Each row is a point on a landscape with many valleys, with its height.
A ball rolls from a point to the lowest of its 5 nearest points, and stops where none of them is lower. Distance is the straight distance between rows; heights are no part of it.
K_923 (h 620): [-4 -3 10 -4  0  1 -6  5 -1 -9 11  6 -6  3  5]
K_876 (h 160): [  1  16 -17  -2  -4   6  -1 -30   6  17  -5  -5   2  -2  -5]
K_184 (h 456): [  1   7   0  -3  -3  -2   8  -8   0   7   0 -10   1  -7 -12]
K_697 (h 389): [  4   5 -11  -3  -7   2  -6 -16   2   7  -2   0  -4   4  -2]
K_572 (h 172): [ -6 -13  15   7  15  -4  -3  30  -3 -19   3  11   5  -4  16]
K_342 (h 84): [ -5 -17  14   7   9  -3  -7  26  -4 -19   1  15   1  -3  17]
K_177 (h 221): [ -1  16  -7  -5  -3  -1   1 -32   4  12   0  -2  -1   3  -5]
K_742 (h 606): [ -3  -3  14  -3   6  -3   3  14   0 -11   9  -1  -1   0   4]
K_542 (h 684): [ 5 -6 -6  2 -6 -1  0  7 -2  1 -5 -5  2 -2 -3]
K_58 (h 394): [-2  3  3 -6 -4  0 -3 -8 -1  0  8  4 -8  7 -1]
K_18 (h 163): [  6   9 -19   2  -5   8  -1 -13   5  13 -11 -10   7 -11  -4]
K_340 (h 294): [ -7  20   7 -12   1  -3   5 -31   2   8  14   2  -6  10  -2]
K_532 (h 796): [-2  1 11 -4  3 -3  8  8 -3 -3  8 -8  1 -1 -4]
K_269 (h 300): [  1 -26   3  14   5  -3   2  30  -7 -12 -13  10   3   0   8]
K_620 (h 91): [  2 -11  -3  -1  -5   1 -11   5  -2  -6  -2  10  -5   4   4]
K_981 (h 242): [  1 -24   5  10   2  -1  -5  25  -5 -16 -10  12   0  -1  12]
K_383 (h 650): [ -1  -2   3   3  -1  -4  12  11   0   2  -2 -13   6  -6 -10]
K_174 (h 378): [ -6  -6  18   6  18  -3  15  36  -3 -12   3  -4   7  -5   5]
K_500 (h 366): [  8   2 -19   3  -9   7  -9 -10   1  10  -6  -1   0  -1  -1]
K_580 (h 798): [ 3 -6  3  1 -1 -1  4  9  0 -2 -1 -4  1  0 -4]
K_370 (h 393): [  6 -21  -1  14   3  -2   7  29  -5  -5 -18   1   6   0   0]
K_871 (h 320): [ -6  -2  20   2  18  -4  -3  27   2 -21  10   9   4  -7  15]
K_145 (h 387): [ -3  14   2  -6   1  -3  13 -19   0  11  -1 -15   5  -8 -16]
K_488 (h 446): [ 3  1 -8  1 -4  2  0 -3  0  6 -4 -7  1 -1 -8]
K_322 (h 454): [-3  5  9 -7  0 -2  0 -1 -1 -4 11  0 -5  2 -1]
K_756 (h 519): [  3  -3  -5  -4  -8   4 -12  -6   2   1   2   7  -8   7   2]
K_98 (h 243): [  5   7 -13  -1  -6   3  -1 -13   2  13  -6  -6   1  -3  -7]
K_491 (h 148): [  2  14 -16  -1  -4   6   1 -22   6  18 -10 -10   5 -10  -6]
K_547 (h 138): [ -4 -23   8   7   3  -3 -10  20  -3 -18  -5  16  -2   0  16]
K_82 (h 222): [ -2 -19  10   8   9  -2   3  29  -5 -15  -5   7   4  -1  10]
K_274 (h 432): [ -1 -10   8   6   5  -4  13  24  -3  -4  -6 -10   7  -2  -5]
K_315 (h 585): [  7  -4 -13   2  -8   5  -8  -1   0   3  -5   0   0   1  -2]
K_741 (h 249): [  2  14 -17  -2  -7   3  -8 -30   5  12  -1   3  -4   7  -1]
K_995 (h 473): [  2   5  -9  -5 -10   4 -11 -18   3   4   5   8  -7   9   2]
K_282 (h 655): [  7  -8 -13   6  -6   2   0   7   0   5 -12  -7   6  -4  -5]
K_530 (h 336): [  4  12 -19  -2  -9   6 -13 -32   6  11   0   8  -5  11   5]
K_170 (h 297): [ -2  13  -4  -5  -2  -1   6 -22   0  12   0  -8   0  -2 -11]
K_492 (h 272): [ -2  17  -5  -6  -4  -1  -3 -31   6  11   5   4  -6   9  -2]
K_692 (h 121): [  5  15 -22   3  -7  12  -4 -24   7  16  -7  -6   5  -6   0]
K_219 (h 107): [ -6  13  12  -9   2  -2   1 -10   0   0  18   2  -6   6   1]
K_458 (h 536): [  3 -14   1   3  -3   1  -6  15  -3  -9  -4   6  -1   3   4]
K_506 (h 267): [ -4   9   6  -9  -1  -1   0 -12  -1   1  11   2  -7   5  -2]
K_721 (h 779): [ -5   7  18  -7   9  -2  -1   9  -1 -11  17   3  -3  -2   7]
K_833 (h 281): [ -4  17   2  -7  -1  -2   5 -27   3  10   6  -2  -4   4  -7]
K_350 (h 525): [  7 -17  -5   9  -2   0  -2  20  -3  -5 -12   2   4  -1   2]
K_966 (h 377): [ -4  18   1  -7   2  -2  13 -23   1  15   1 -14   4  -6 -14]
K_358 (h 637): [ 3 -9 -1  1 -3 -1 -2  7 -1 -2 -1  1 -3  3 -2]
K_159 (h 304): [ -3 -16  10  11   9  -4  11  30  -4 -10  -7  -1   6   0   3]
K_609 (h 341): [ -4  -3  18   2  14  -3   6  28  -2 -15   7   0   4  -4   8]
K_150 (h 382): [ -1   5   2  -7  -3  -1  -2 -11   0   3   6   1  -7   4  -3]

Where does a ball stop that starts at each point below?
K_488 | K_692
K_350 | K_342
K_315 | K_692
K_532 | K_219
K_274 | K_342
K_145 | K_692
K_370 | K_342
K_174 | K_342

Call two points neighbours if one is among the 5 nearest of the other. Go from one point of each pair to the other, from neighbour to neighbour, staying as low as possible. Name the highest point that can't be avoided.
K_219, K_692 | K_833
K_620, K_219 | K_756
K_342, K_692 | K_458
